A landscape with many valleys, sampled at points; each row gives a point and its height.
A ball rolls from a point to whichever of its 3 nearest points has the largest drop for the distance, and stops where none of them is lower. Distance is the straight distance between rows; heights are no part of it.
z_670: [129 126 128 121  83 121 109 116 149 141 124 144 129 168 102 110 140 122
 123  79  99 119 132 136 114 136 142 150  87 102 160 119 140 150 140 103
 134 132  94 156  97 135 110 114  96 128 154 120 118 147 147  92 116 123
 125 142 113 128 133 129 110 118]  height 2.79
z_969: [115 120 140 108  73 148 130 129 136 139 116 149 137 125 108 139 136 125
 138 111 133 112 140 135 138 142 119 103  92  93 136  95 125 153 131 137
 114 124  85 115 106 139  91 128 134 108 164 139 125 143 133 115 136 110
 111 119  97 135  97 121 107 131]  height 2.62
z_732: [125 141 108 136 175 104  95 119 122 126 158  89 124 173 130 113 142 118
 107 113 111 154  96 138  90 125 130 144 145 143 125 159 119 157 117 125
 126 116 161 145 128 116 154 118 125 150 115 112 125 128 138 135 124 130
 130 111 154 134 156 152 150 107]  height 2.38
z_776: [139 118 152 137 131  93 137 143 139 136 105 127 117 168 109 112 142 119
 120  91  89 123 151 103 100 120 169 176 110 132 148 132 135 130 120  77
 128 112 131 159 119 126 149  90 110 126 142 128 121 125 127  93 113 155
 147 161 136 124 152 123 111 147]  height 3.07
z_761: [145 132 154 127  99 131 144 150 127 149  78 128 136 131 141 113 108 151
 138  98 123  86 173  91 139  94 130 180 120 150 126 137 145 107 131  85
 137 140 110 127 115 128 153 111 137 105 128 135 120  88 112 111 124 143
 131 156 134 111 138 103 114 177]  height 3.72
z_110: [119 119 124 142  84 109 135 130 175 149 107 156 127 127  74 137 174 124
 142  92 107 131 138 148 124 141 165  98  92 102 152  81 142 149 140 113
 107 111  81 146 116 112  88 123  94 119 171 142 144 151 145  90 124 128
 132 149  93 106 114 123  90 123]  height 2.64
z_759: [106 121 113 119 112 142 100  78 133 115 154 136 136 149  99 132 134 108
 136 123 159 179  84 166 136 178 116  70 109  71 160 106 103 181 135 174
  98 116  98 115 122 138  68 141 109 128 143 126 112 197 129 138 134  84
  93 114  84 152 110 155 115  83]  height 3.16
z_822: [128 149 115 122 113 130  97 120 119 125 147 126 122 155 136 114 140 110
 116 111 121 137 104 131 101 143 108 133 109 110 131 151 122 156 128 133
 135 132 124 124 105 127 122 125 119 136 135 126 125 147 138 137 138 114
 110 101 137 131 123 149 148 111]  height 3.31
z_765: [135  94 156 166 168 128 178 146 150 112 105 126 118  69 104 159 124 127
 142 179 127 110 147 140 149 117 156 107 177 165 108 114 121  73  99 114
 108 118 153 102 173 133 145 119 174 124 127 137 140 101 106 123 125 157
 138 152 115 119 119 111 114 136]  height 4.23
z_561: [107 131  93 135 168 122  85  86 106 110 186 124 112 154 114 131 146 109
 120 141 157 183  71 165 123 165  95  84 127 107 128 147  82 177 139 186
 120 122 160 120 124 121 113 156 118 153 133 110 111 192 134 163 136 108
 101  91 114 155 118 183 156  75]  height 1.86
z_553: [163 104 156 123 145 113 187 166 139 122  61 117 149 112 145 107 108 171
 139 131 113  99 191  81 158  73 158 196 139 168 120 139 143  64 106  76
 148 131 147 134 149 127 175 111 142 135 118 136 131  78  98 111 114 166
 151 172 156 110 162  83 120 173]  height 5.14
z_705: [154  97 157 151 188  96 191 156 154  90 100 106 133 101 130 141 140 148
 125 166 107 122 174 105 149 100 171 137 174 193 108 134 144  77  88 107
 127 114 170 124 161 120 160  94 149 123 119 121 149  90  97 124 126 176
 144 150 159 128 159 104 127 148]  height 4.42
z_686: [127  97 160 173 187  82 162 127 165 106 121 131 104 108  75 159 151 115
 138 165 108 143 135 144 126 123 178 124 165 165 103 105 109 111 110 125
  99  92 159 122 160 110 126  83 140 131 142 141 134 111 115 116 128 174
 136 155 109 127 129 129 106 114]  height 2.95
z_581: [122 145 111 132 145 146 107 111  86 118 152 109 131 118 151 133 122 119
 126 146 155 135 105 136 132 142  85  97 152 127 115 151 109 146 141 164
 139 128 157 117 148 137 121 160 129 128 106 133 134 143 144 163 138 115
 123  91 143 143 138 163 155 124]  height 3.24
z_802: [127 146 120 102  43 153 101 144 124 158 105 146 140 160 153 100 111 139
 132  82 125  95 141 120 133 144 107 159  74  76 140 133 155 149 128 113
 162 158  90 138  91 159 124 116 117 128 136 134 125 134 130 116 124 118
 128 139 125 125 123 119 135 142]  height 4.80
z_218: [129 171 118 110 171 168 104 120  70 123 173  95 134 117 223 118 100 129
 102 157 165 147 103 118 127 131  74 120 157 134  88 143 137 113 155 177
 164 123 163 113 141 161 134 183 124 144  70 104 142 113 152 175 139 123
 139  94 174 145 145 143 167 122]  height 4.21
z_254: [148 131 137 123 103 114 124 138 127 142 113 124 133 159 135 103 115 136
 122  97 106 110 142 108 108 113 129 161 122 129 140 138 137 136 131  93
 139 137 110 144 110 132 145 116 127 122 135 126 115 121 124 115 122 133
 128 140 140 113 142 120 125 144]  height 2.40
z_168: [128 124 134 113  41 135 139 150 141 184  78 153 140 123 121 119 139 161
 147  68 142  57 186  96 138 129 171 158  69 102 157  94 156 130 136  83
 152 154  75 148  96 144 117 119 104 125 176 124 124 126 123  80 105 136
 136 166 108 106 115  84  90 172]  height 2.63
z_538: [116 118 126 127 113 139 141  99 142 122 132 139 120 130  96 152 145 106
 130 128 125 148 115 157 132 146 145  94 110 103 141 104 114 163 128 149
  98 109 106 118 119 124  78 129 126 124 160 140 128 165 136 128 135 109
 106 121  82 148 103 139 108 102]  height 3.34
z_147: [152 155 136  95 130 128 114 158  93 126 120 112 157 140 217  96  90 170
 108 125 140 111 160  83 132  89  99 188 134 133 101 168 170  97 124 117
 183 143 147 130 140 154 177 127 120 115  86 118 152  73 127 147 124 129
 155 118 187 119 163 102 136 160]  height 4.96
z_671: [143 151 119 108 160 104 103 140 104 135 133 104 135 178 196  83 109 155
  93 104 104 141 134 104 111  94 138 213 135 138 114 187 160 120 123 107
 182 143 161 151 141 123 199 116 101 130  82 112 138  95 131 138 110 145
 167 130 189 116 177 109 148 137]  height 5.86
z_41: [115 123 137 152 161 126 120  96 114 115 143 112 116 120  99 159 130 108
 116 163 142 147 103 149 127 151 113  86 149 138 114 132  84 142 123 153
 112 105 144 112 143 125 100 150 150 123 122 123 113 162 129 157 141 112
 106 106 101 158 120 159 131 102]  height 3.11
z_288: [153 124 137 116 142 116 150 158 114 113  91 119 152 114 164 103  97 169
 115 134 125 104 173  93 153  86 116 171 151 164 114 153 147  83 110  98
 161 144 147 126 136 131 171 112 129 115  96 132 145  83 104 129 124 147
 149 132 169 123 164 104 139 164]  height 4.88
z_793: [113 133 116 110  91 151 108 115 119 113 136 132 127 144 131 137 115 108
 117 119 144 135 115 144 132 143  99 111 107  91 139 135 122 160 117 147
 121 130 100 116 112 143  91 125 124 132 139 133 115 158 137 130 152 105
 105 110 112 144 102 133 136 119]  height 3.53
z_181: [135 155  78 106  60 148  66 131 122 151 136 146 131 190 152  80 130 128
 113  71 106 132 103 133 115 164 123 168  65  67 153 149 157 149 119 120
 168 171 101 168  79 154 130 114 103 136 136 102 111 148 143 111 114 112
 125 127 134 121 142 125 139 112]  height 3.38
z_664: [103 114 135 136  81 127 163 144 175 165  92 160 128  81  82 150 155 143
 156 117 123  98 149 125 132 122 176 109 121 115 140  68 125 112 145 100
  93 130  84 138 135 106 113 115 123 109 163 160 142 126 123 102 126 146
 123 162  89  93  89  99  84 147]  height 3.39
z_901: [106 115 147  99  43 178 153 130 138 160 104 164 143  68 108 162 122 151
 167 134 164  81 150 119 153 130 127  92  97  93 139  76 129 119 145 125
 109 134  78 100 105 134  82 140 156 121 158 159 115 109 126 108 151 112
 104 142  80 117  71  92 105 159]  height 2.87
z_225: [111  94 152 181 181 109 175 126 158 117 118 129  97  73  70 164 159 115
 147 185 129 127 136 162 141 124 174  93 182 154 107 113  94  93 120 130
  91  92 160 111 179 117 128 107 156 129 141 140 127 129 114 140 119 153
 128 149 101 125  96 122 101 113]  height 3.47
z_37: [147 112 128 132 142 155 160 152 109 114 119 110 153  72 178 132  81 147
 131 193 160  98 167  89 162 103  93 115 178 174  95 142 155  65 139 140
 142 136 159  85 161 131 137 172 162 113  88 119 158 100 122 155 130 117
 145 125 164 128 145 119 154 151]  height 5.12
z_576: [144 162 102 100  85 138  68 130 107 148 133 127 133 182 170  87 110 143
  95  76 103 126 120 108 112 125 127 218  69  90 150 179 163 131 116 107
 189 169 114 173  90 148 166 117 100 133 100 104 103 128 143 134 112 121
 137 128 156 111 147 117 142 136]  height 4.52
z_342: [149 109 155 133 108 167 170 164 118 125  88 130 134  59 150 148  86 147
 154 157 155  74 160  99 164  91 115 127 153 164 107 120 120  62 124 116
 126 143 122  81 151 140 144 139 182 120 112 146 137  74 109 127 131 126
 131 145 133 135 112 100 121 156]  height 3.85
z_829: [ 93 105 158 131 105 155 170 111 148 131 109 151 129  76  86 182 127 124
 160 179 161 126 122 155 152 148 140  68 130 100 135  92  88 124 151 154
  87 109 105  96 153 126  86 154 158 126 149 152 109 149 129 141 142 109
 106 123  71 135  67 128  88 128]  height 4.77
z_208: [142 147 127 106 108 123 106 148 100 145 112 124 145 158 189  95 106 153
 123 106 125 116 144  99 125  92 115 204 123 125 127 170 144 113 130 103
 173 150 132 148 124 140 179 131 111 110  95 120 120  95 130 139 124 110
 154 134 168 118 154 115 139 162]  height 5.52
z_904: [123 113 123 153 118  83 112  93 182 137 117 156 120 146  54 132 192 110
 140  91  96 146 109 148 114 155 192 110  89 108 169  88 139 161 136 103
 100 103  93 179 130 107  95 102  58 127 173 133 150 172 160  92 105 136
 145 153 100 105 137 144  84 104]  height 3.35
z_824: [133 140 117 133 166 119 124 137 109 110 142  99 135 119 156 126 128 114
 104 156 138 138 127 122 136 121  98 132 169 157 106 142 127 112 124 130
 144 126 166 112 149 121 135 148 137 126 104 116 137 110 124 147 131 133
 141 107 163 140 156 143 153 137]  height 2.69
z_598: [129 119 148 123  82 166 178 147 133 144  91 158 131  44 115 168 113 144
 164 149 162  78 155 107 152  94 140 106 115 120 122  83 113  86 129 116
  95 135  97  94 132 133 124 133 169 117 144 157 115  75 124 119 138 125
 108 147  84 110  79  78 110 166]  height 1.73
z_961: [147 150 120 116 161 123  96 142 105 124 163  95 125 163 195 107 118 146
 113 121 121 146 111 111 101 108 117 158 150 144 108 170 157 131 126 119
 177 131 165 141 140 130 171 133 112 130  88 103 140  99 141 155 130 135
 151 104 192 122 152 125 162 120]  height 6.08
z_544: [132 136 107 143 178  79  95 112 137 123 146 111 113 199 101  97 151 108
 109  95  69 159  94 130  76 130 152 162 119 146 148 150 123 144 120 100
 130 121 157 164 115 106 177 101  93 145 130 107 118 143 124 105 104 136
 136 126 146 123 165 142 145 106]  height 2.71
z_245: [ 94 109 139 156 120  96 171 116 197 126 112 144 111  97  45 166 176 114
 152 149 117 135 113 163 126 137 186 104 123 122 127  69 109 143 134 117
  71 105 116 144 157  90 109 108 116 120 170 151 151 154 135 122 124 135
 124 147  82 115  91 134  89 102]  height 4.27
z_602: [133 157 123 112 119 149 106 133  91 115 136 113 142 114 194 117  92 142
 115 142 151 111 131 104 139 128  79 137 154 130 108 150 143 105 137 152
 156 146 137 121 131 143 136 157 125 130 101 125 146 107 130 165 136 110
 143 101 162 141 138 127 149 142]  height 5.02
z_563: [112 104 139 160 135  90 150 123 186 144 112 144 112 117  60 153 178 125
 147  98  99 126 143 131 115 135 188 143 123 134 143  80 128 132 139  86
  89 109 118 164 143  93 119  91  91 131 159 136 147 140 140  92 107 163
 138 166  91 101 114 116  85 112]  height 4.51
z_336: [132 146  92 127 117 117  77 122 130 136 147 126 120 197 127  86 138 109
 104  66  83 159  95 134  90 140 130 162  85  99 170 154 144 168 117 121
 141 139 121 168  88 126 153 116  92 140 140 112 119 148 137 115 113 123
 128 122 133 116 144 142 144 101]  height 3.13
z_410: [113 137  88  92  93 166  90 107 111 127 156 147 138 165 136 108 131  97
 134 116 159 151 103 169 142 176  86  88 104  68 152 121 118 176 130 169
 125 147  76 113 113 154  79 144 108 134 137 126 112 184 144 131 145  81
  98 100 106 143 100 146 146 101]  height 3.65
z_954: [114 146  87 139 207 137  91  98  80 115 208 103 105 139 158 120 144 118
 115 150 151 179  72 158 118 144  85  80 142 132 110 156  98 169 161 180
 138 115 180 131 136 122 130 167 114 152  98 110 121 161 142 176 129 120
 121  85 147 152 134 185 172  87]  height 2.68
z_542: [140 121 143 134 151 104 136 139 131 122 118 119 131 142 132 115 119 135
 116 125 114 119 134 109 125 101 124 142 152 164 124 142 130 124 113 110
 131 128 137 124 125 121 144 117 142 120 119 135 134 110 120 125 119 143
 142 134 151 127 147 123 136 138]  height 2.54
z_124: [110 127 136 113  38 157 169 154 154 179  84 170 128  62 107 150 144 157
 165 117 161  66 171 101 155 115 149 108  85  95 142  61 120 112 139 102
 108 144  77 121 116 125 107 128 147 115 166 154 128  96 128 110 139 127
 108 154  79  94  88  66  96 167]  height 2.81
z_273: [127 151 108 115 207 154 102 114  69 119 205  94 117 127 201 126 122 125
  99 154 164 180  94 143 123 160  85 100 156 136  82 141 143 143 164 185
 156 112 184 126 147 144 144 186 106 149  78  78 135 126 155 175 136 126
 144  73 166 146 139 168 186 113]  height 3.50
z_359: [143  97 144 149 179 145 196 146 128 100 113 110 136  57 129 167 106 131
 124 209 151 119 169 112 170 113 121  91 183 182  94 136 140  61 126 124
 118 118 172  90 177 130 123 153 177 140  98 116 152 105 105 150 115 140
 129 146 139 137 134 122 140 149]  height 5.25
z_767: [127 114 140 138  84 120 150 138 163 156  82 150 119 116  95 133 155 144
 138  86 116  87 169 113 123 121 173 140  91 120 146  84 142 125 139  91
 117 136  91 157 116 115 117 106 106 120 161 141 140 116 131  89 120 147
 134 167 102 103 117  97  92 152]  height 2.57
z_118: [125 115 153 153 131 100 166 134 176 138 109 151 110 103  84 151 157 126
 151 115 106 121 159 127 125 118 178 139 129 144 127  80 125 109 126  97
  94 112 117 147 145 108 133  93 122 120 154 152 140 116 129 106 122 162
 133 163  89  96 113  98  84 140]  height 4.05
z_662: [122 129 138 116  60 127 143 137 147 159 100 152 142 131 100 125 131 151
 139  77 123  97 151 117 135 127 148 124  72  95 149  94 146 145 128 103
 127 139  87 147  99 136  94 126 120 117 162 133 138 127 136  95 119 133
 123 141 108 120 108 104 103 147]  height 1.12
z_797: [147 120 123 139 190  89 147 144 133 104 137 104 147 133 142 116 127 134
 105 142 123 137 134 120 136 103 133 146 172 179 118 145 137 117 110 109
 141 127 166 137 147 114 158 102 138 128 116 123 138 101 117 144 124 141
 147 126 166 133 164 132 146 127]  height 1.30
z_103: [132 129 145 129  92 137 124 135 118 134 118 136 126 120 129 135 112 132
 135 120 125 101 138 121 133 116 112 127 136 137 127 138 132 133 124 120
 127 131 114 115 114 132 122 125 144 108 141 141 120 122 125 126 146 121
 116 129 124 129 121 128 124 144]  height 3.83
z_784: [ 92 104 134 144 113 122 166 113 186 129 111 151 111  98  50 170 179 121
 153 165 131 132 125 163 139 132 182  85 132 115 129  71 112 130 140 132
  76 113 109 133 156 100  87 121 117 119 162 156 131 159 130 130 127 131
 112 134  75 112  78 120  79 104]  height 4.46
z_236: [121 118 141 130 100 161 137 122 116 124 120 129 123 101 123 142 103 115
 144 144 136 105 129 126 139 133  93 102 128 123 125 129 119 122 134 155
 109 135 118  98 117 122 104 144 154 122 144 150 119 135 126 128 152 108
 118 125 110 158 107 130 121 139]  height 4.40
z_178: [149 135 133 117 136 122 119 139 102 119 130 116 139 130 177 119  96 154
 120 139 128 112 139 101 133 103 102 156 161 159 102 154 154 107 127 137
 156 134 148 127 144 132 150 136 135 113 100 125 153  86 123 143 127 122
 144 124 179 126 157 128 137 136]  height 3.97
z_183: [116 143  85 127 139 106  76 107 139 123 170 134 114 199 110 100 148  97
 110  80  75 190  65 161  85 152 151 129  83 107 159 157 130 177 131 132
 134 135 128 168  90 116 149 115  84 155 139 103 123 156 131 110 111 113
 125 103 142 125 146 148 150  80]  height 3.48
z_385: [119 140 110 152 208  94 113 120 107 108 170  87 122 153 132 120 152 115
  98 143 122 162  94 152 107 130 138 119 158 168 113 149 115 144 121 138
 124 112 183 133 143 115 146 122 119 143 118 106 122 145 139 143 126 136
 142 109 163 137 153 158 169 106]  height 2.88
z_305: [120 164  92  74  67 200  82 109  95 126 151 159 139 137 167 115 103 104
 147 130 173 133 102 159 149 179  60 108 101  51 163 123 126 148 136 194
 141 155  81 110  93 174  74 155 128 124 112 127 109 173 137 145 158  76
  88 105 104 148  84 135 148 105]  height 4.28
z_723: [108 120 130 110  64 180 116 111 117 135 123 145 147  95 121 144  88 124
 146 147 169 108 129 137 155 154  78  84 115  79 148 119 122 136 140 176
 117 145  90  92 111 139  70 145 154 129 130 152 110 156 131 134 158  86
  97 107 102 150  82 126 133 134]  height 5.31
z_346: [126 134 103 147 224 114 125 101  98 105 192  99 129 114 150 142 138 128
  92 191 175 177  95 141 133 143  83  84 174 154  71 138 108 135 165 168
 135 102 200 107 169 129 129 172 128 144  80  87 128 146 144 176 118 137
 130  88 152 155 146 173 170 116]  height 4.11
z_389: [142 115 156 116 107 116 184 172 141 162  63 138 124 111 124 103 107 156
 158  94 122  68 197  78 140  85 176 190 113 150 132 110 136  83 117  72
 129 135 110 146 115 128 163 114 137 119 134 135 113  84 101  86 107 171
 148 183 104  94 140  76 101 183]  height 4.53
z_648: [148 105 153 145 130 102 173 155 162 151  83 136 109 122 100 124 132 155
 151  97 101 105 174  99 141  98 187 174 127 148 132 107 135  84 113  81
 122 117 122 141 139 109 169  95 126 125 144 146 131  92 116  83 116 177
 147 181 111  89 137  91  85 170]  height 4.55
z_987: [131 157  83 123 169 107  69 112 124 129 171 112 106 201 134  95 143 118
 105  88  75 177  75 150  80 132 136 150 103 115 157 173 137 170 129 135
 153 139 155 163 105 115 175 118  95 145 117 104 124 143 140 126 119 124
 133 113 156 117 146 139 157  90]  height 3.12
z_4: [156 110 150 126 136 133 171 160 130 121  92 123 144  78 144 134  91 156
 138 157 142  87 172  88 167  86 118 141 164 171 105 128 137  67 116 117
 129 149 133 105 149 135 156 133 174 123 107 135 142  73  94 132 119 143
 135 147 157 112 144  92 134 155]  height 4.85
z_770: [122 114 145 164 168  88 136 121 157 122 135 128 114 137  86 144 157 105
 134 132  96 147 123 139  99 134 174 125 148 164 122 111 110 135 118 110
  98  95 146 137 140 107 128  99 138 127 139 139 132 128 129 124 123 158
 133 138 117 130 133 136 100 109]  height 2.36
z_994: [111 114 139 147 136  93 126 101 175 123 139 150 110 140  66 155 171  98
 117 132 106 160 111 150 101 145 168 106 116 124 140  91 114 165 125 124
  80 104 117 155 127 102 105 110 101 133 159 131 125 162 140 109 117 120
 124 140  98 133 114 149  92  90]  height 3.86
z_372: [122 112 157 148 135 147 160 133 136 124 117 141 123  71  97 161 120 115
 143 178 139 107 131 142 143 115 138  93 157 152 118 111  95 111 125 142
 102 118 127 110 147 124 106 134 166 126 129 145 126 135 126 134 138 125
 121 125 102 132 101 126 104 135]  height 4.94
z_467: [143 178 129  95 133 153  84 147  78 130 174  95 149 153 252 113  78 148
 117 129 143 142 118 104 108 123  99 163 118 123 100 173 173 115 129 152
 198 142 149 144 121 169 166 163 116 124  67  86 144  84 147 168 136 119
 153  91 188 121 145 121 157 130]  height 6.67
z_610: [125 129 133 102  46 171 115 127 110 135 113 147 149 105 145 135 101 132
 141 128 154  96 141 131 156 135  80 108 108  82 138 120 141 138 133 152
 133 153  78  98 102 139  92 149 143 113 139 150 120 134 124 119 149  94
 113 115 103 137  99 121 128 154]  height 4.95
z_755: [133 116 142 133 113 170 153 132 104 132 110 125 142  61 145 154  84 135
 142 173 158  86 150 118 153 113  87 105 162 153 108 138 116  88 143 142
 130 141 123  88 148 134 123 156 172 128 107 149 123 110 117 137 141 116
 118 130 129 136 106 126 129 152]  height 1.82
z_934: [111 133 110 115 131 126 106  91 133 115 156 129 122 157 114 136 145  96
 107 124 122 167  89 169 113 165 128  93 114 104 147 122 101 175 120 154
 112 111 115 129 117 132  88 123 118 138 147 126 125 175 141 135 138 101
 105 109 105 154 120 160 134  85]  height 3.14
z_156: [145  97 164 166 194  71 178 154 164 108  94 122 129 131 102 118 147 139
 130 133  81 134 168 109 122 110 191 167 151 181 123 125 140  75 101  91
 111  95 156 144 148 106 166  76 130 137 130 132 139 101 111 110 114 190
 155 173 134 110 172 104  97 147]  height 3.74
z_953: [114 122 165 127  90 141 147 131 154 133 116 156 125  83  94 159 133 135
 149 130 131 106 141 132 137 127 137 106 115 121 131  93 120 130 129 124
 107 118 104 106 118 121 106 129 154 116 159 159 122 121 127 116 137 124
 113 131  82 122  94 105  97 145]  height 3.49
z_224: [130 137 108 138 214  79 117 132 134 111 147  96 130 179 138  97 141 138
  89 120 100 157 116 133  93 105 151 170 151 174 115 158 131 135 117 107
 145 127 173 147 136 118 170 105 112 143 121 117 127 116 119 128 121 160
 163 133 173 119 190 143 157 116]  height 1.93
z_227: [116 131 107 117 139 139 100  94 101 117 162 116 121 137 123 138 129 100
 124 146 161 152 100 151 129 155  96  89 129 109 136 140  96 163 135 174
 125 131 129 119 132 125 102 148 129 144 130 125 117 173 133 152 146  97
 109  91 125 154 115 163 143  97]  height 2.52
z_353: [145 124 147 131 133 134 153 146 117 115 110 113 137  93 153 126 100 134
 124 165 143 112 148 105 155 107 109 121 164 173 109 142 124  90 128 125
 136 139 141 101 136 129 135 136 164 114 111 124 140 106 125 144 138 132
 139 129 146 138 134 120 134 146]  height 3.89
z_68: [137 134 114 141 184 139 150 125 101 114 156  99 149  88 160 140 100 128
  96 194 167 139 131 117 153 138  80  93 188 154  80 127 139 104 155 156
 125 121 185 101 174 121 125 180 148 130  83 103 144 121 136 161 123 125
 143 114 155 158 143 153 166 139]  height 3.84
z_123: [126 145  93  90  59 152  75 125 122 133 139 150 146 174 138 104 127 111
 123  85 128 134 104 153 139 161  87 129  77  65 152 123 148 159 129 148
 152 154  83 129  88 155 102 124 114 124 143 120 124 146 134 126 129  97
 106 122 122 133 117 133 145 106]  height 0.93
z_821: [116 161 111 106 115 165  75 103  83 120 158 120 124 127 175 121 110 121
 125 143 166 139 106 136 138 149  60 114 123  91 124 161 117 140 141 181
 146 138 128 120 121 151 101 159 125 139 104 130 124 159 142 172 146 105
 108  87 132 139 107 155 155 115]  height 3.95
z_627: [104 127  77 113 148 142  90  77 120 103 186 136 125 175 106 121 150 107
 126 129 155 205  59 183 128 174 119  66 107  71 166 129  99 203 131 184
 107 135 116 128 120 129  76 144  96 150 141  99 103 205 132 131 132  88
  95 102  97 154 106 162 143  67]  height 2.66
z_879: [139 109 160 146 126 134 164 152 135 131 111 133 118  83 112 152 121 121
 150 145 133 106 146 128 136 117 140 118 148 152 118 117 124  92 116 112
 107 111 129 109 143 123 126 118 167 116 142 143 131 102 117 127 132 138
 125 149 101 137 109 107 100 143]  height 4.39
z_439: [119 133 120 133 168  97 119 108 128 110 155 118 109 163 102 137 144 101
 121 125 105 160  86 154  92 147 139 116 126 133 144 127  97 164 120 134
 104 116 137 137 119 112 113 115 117 130 145 116 128 149 137 125 129 119
 113 107 122 149 134 160 134  96]  height 3.60
z_572: [144 151 111 111 122 115  90 126 117 129 142 121 121 185 158  99 138 135
 115  97 110 142 107 113  94 122 121 171 121 119 128 168 149 148 123 110
 151 141 134 143 110 123 160 118 110 132 118 124 124 129 128 131 124 128
 135 117 163 123 151 144 155 122]  height 2.06
z_948: [132 121 153 122  78 132 150 152 128 154  95 148 126 129 115 130 124 135
 144  89 117  91 162 108 137 128 133 137 101 119 126 120 135 135 134 106
 131 127 105 131 106 128 118 120 133 118 141 150 117 114 120 107 132 140
 120 143 113 111 127 114 113 167]  height 2.78
z_219: [138 110 154 160 182  87 147 143 147 109 108 118 118 145 104 128 139 122
 125 130  92 136 137 120 112 118 165 160 150 177 128 126 124 106  99 102
 117 112 143 138 133 115 152  87 133 120 118 126 132 110 107 108 125 161
 148 157 144 116 154 118 120 128]  height 3.15
z_478: [125 121 149 120  81 172 154 141 117 136  99 137 138  71 135 149  87 142
 162 151 159  81 150 110 149 104 100 108 127 122 122 125 118 102 133 134
 116 148  99  90 111 137 121 152 171 117 127 155 118 104 112 134 147 109
 115 130 122 131  97 113 124 162]  height 3.41
z_522: [125 131 142 113  67 188 131 118  97 134 113 140 138  82 140 146  83 132
 143 151 162  87 133 121 153 131  72 110 121 113 128 136 127 113 139 169
 131 144 105  85 111 142 101 168 163 117 125 152 116 132 114 131 148  92
 121 115 119 144 101 127 136 147]  height 4.33
z_398: [137 126 129 139 168  80 121 136 143 125 131 118 122 179 115 104 142 119
 125  99  90 145 121 120  85 117 157 171 131 154 147 150 132 139 102  92
 128 119 144 156 123 111 184  96 105 142 127 111 121 126 117 108 106 152
 147 137 155 117 170 135 127 121]  height 2.39
z_241: [123 127 123 128 119 103 109 109 142 131 143 130 115 172  90 116 159 101
 114  80  84 162 104 130  80 142 166 141  98 121 145 122 121 159 122 111
 118 112 110 164 107 117 123 111  96 134 154 116 132 152 141  93 115 128
 132 127 126 130 145 147 122 113]  height 3.56
z_583: [137 168 101  92  98 156  80 119 107 137 149 143 129 159 174 107 119 122
 119 110 135 141  95 131 126 149  74 135 102  82 129 149 143 151 123 152
 158 157 107 125 104 145 114 140 111 129 117 131 123 146 134 140 151 101
 111  96 129 131 116 133 161 111]  height 3.51
z_552: [118 112 134 157 176 133 146 123  99 106 136 110 133  84 114 154 127 123
 120 205 149 138 127 148 149 128  88  75 181 167 101 132 109 109 142 153
 113 119 173  99 170 121 118 158 159 126  99 120 127 136 117 158 128 116
 121 119 119 157 144 160 135 123]  height 3.78
z_139: [116 137  76 104 119 122  75 107 139 118 171 147 123 181 103 102 156 104
 124  80 105 184  72 175 114 170 134 105  88  78 164 118 121 186 121 147
 121 134  99 140  95 142 103 133  88 147 150 108 111 173 143 108 113 104
 116 111 120 130 126 151 132  71]  height 3.96
z_813: [147 101 160 145 157  99 172 148 151 126  88 129 124 122 118 121 138 143
 134 124  99 114 173 108 125 113 164 172 147 173 122 134 137  85  96  90
 121 115 146 141 133 128 166  98 139 127 123 137 121  96 101 105 122 181
 144 165 135 113 158 110 108 146]  height 3.80
z_679: [131 148  95 131 203 120  91 119  99 113 185  85 114 161 154 119 140 119
 109 136 141 172  79 151 112 129 114 119 159 142 115 162 118 157 150 166
 150 123 183 132 145 125 149 149 121 137 100 105 133 130 139 161 122 127
 139  93 173 145 147 170 172 104]  height 3.32

Where does a ball stop that starts at each point below?
z_553 => z_797
z_648 => z_797
z_987 => z_797

Call two points neighbours if one is among the 3 nearest of the other. Go from one point of each pair to the other, from neighbour to neighbour, staying as low as possible. Name the highest point that can't be avoided.
z_662 and z_598 => z_664
z_770 and z_797 => z_219
z_755 and z_797 => z_478
z_797 and z_561 => z_581
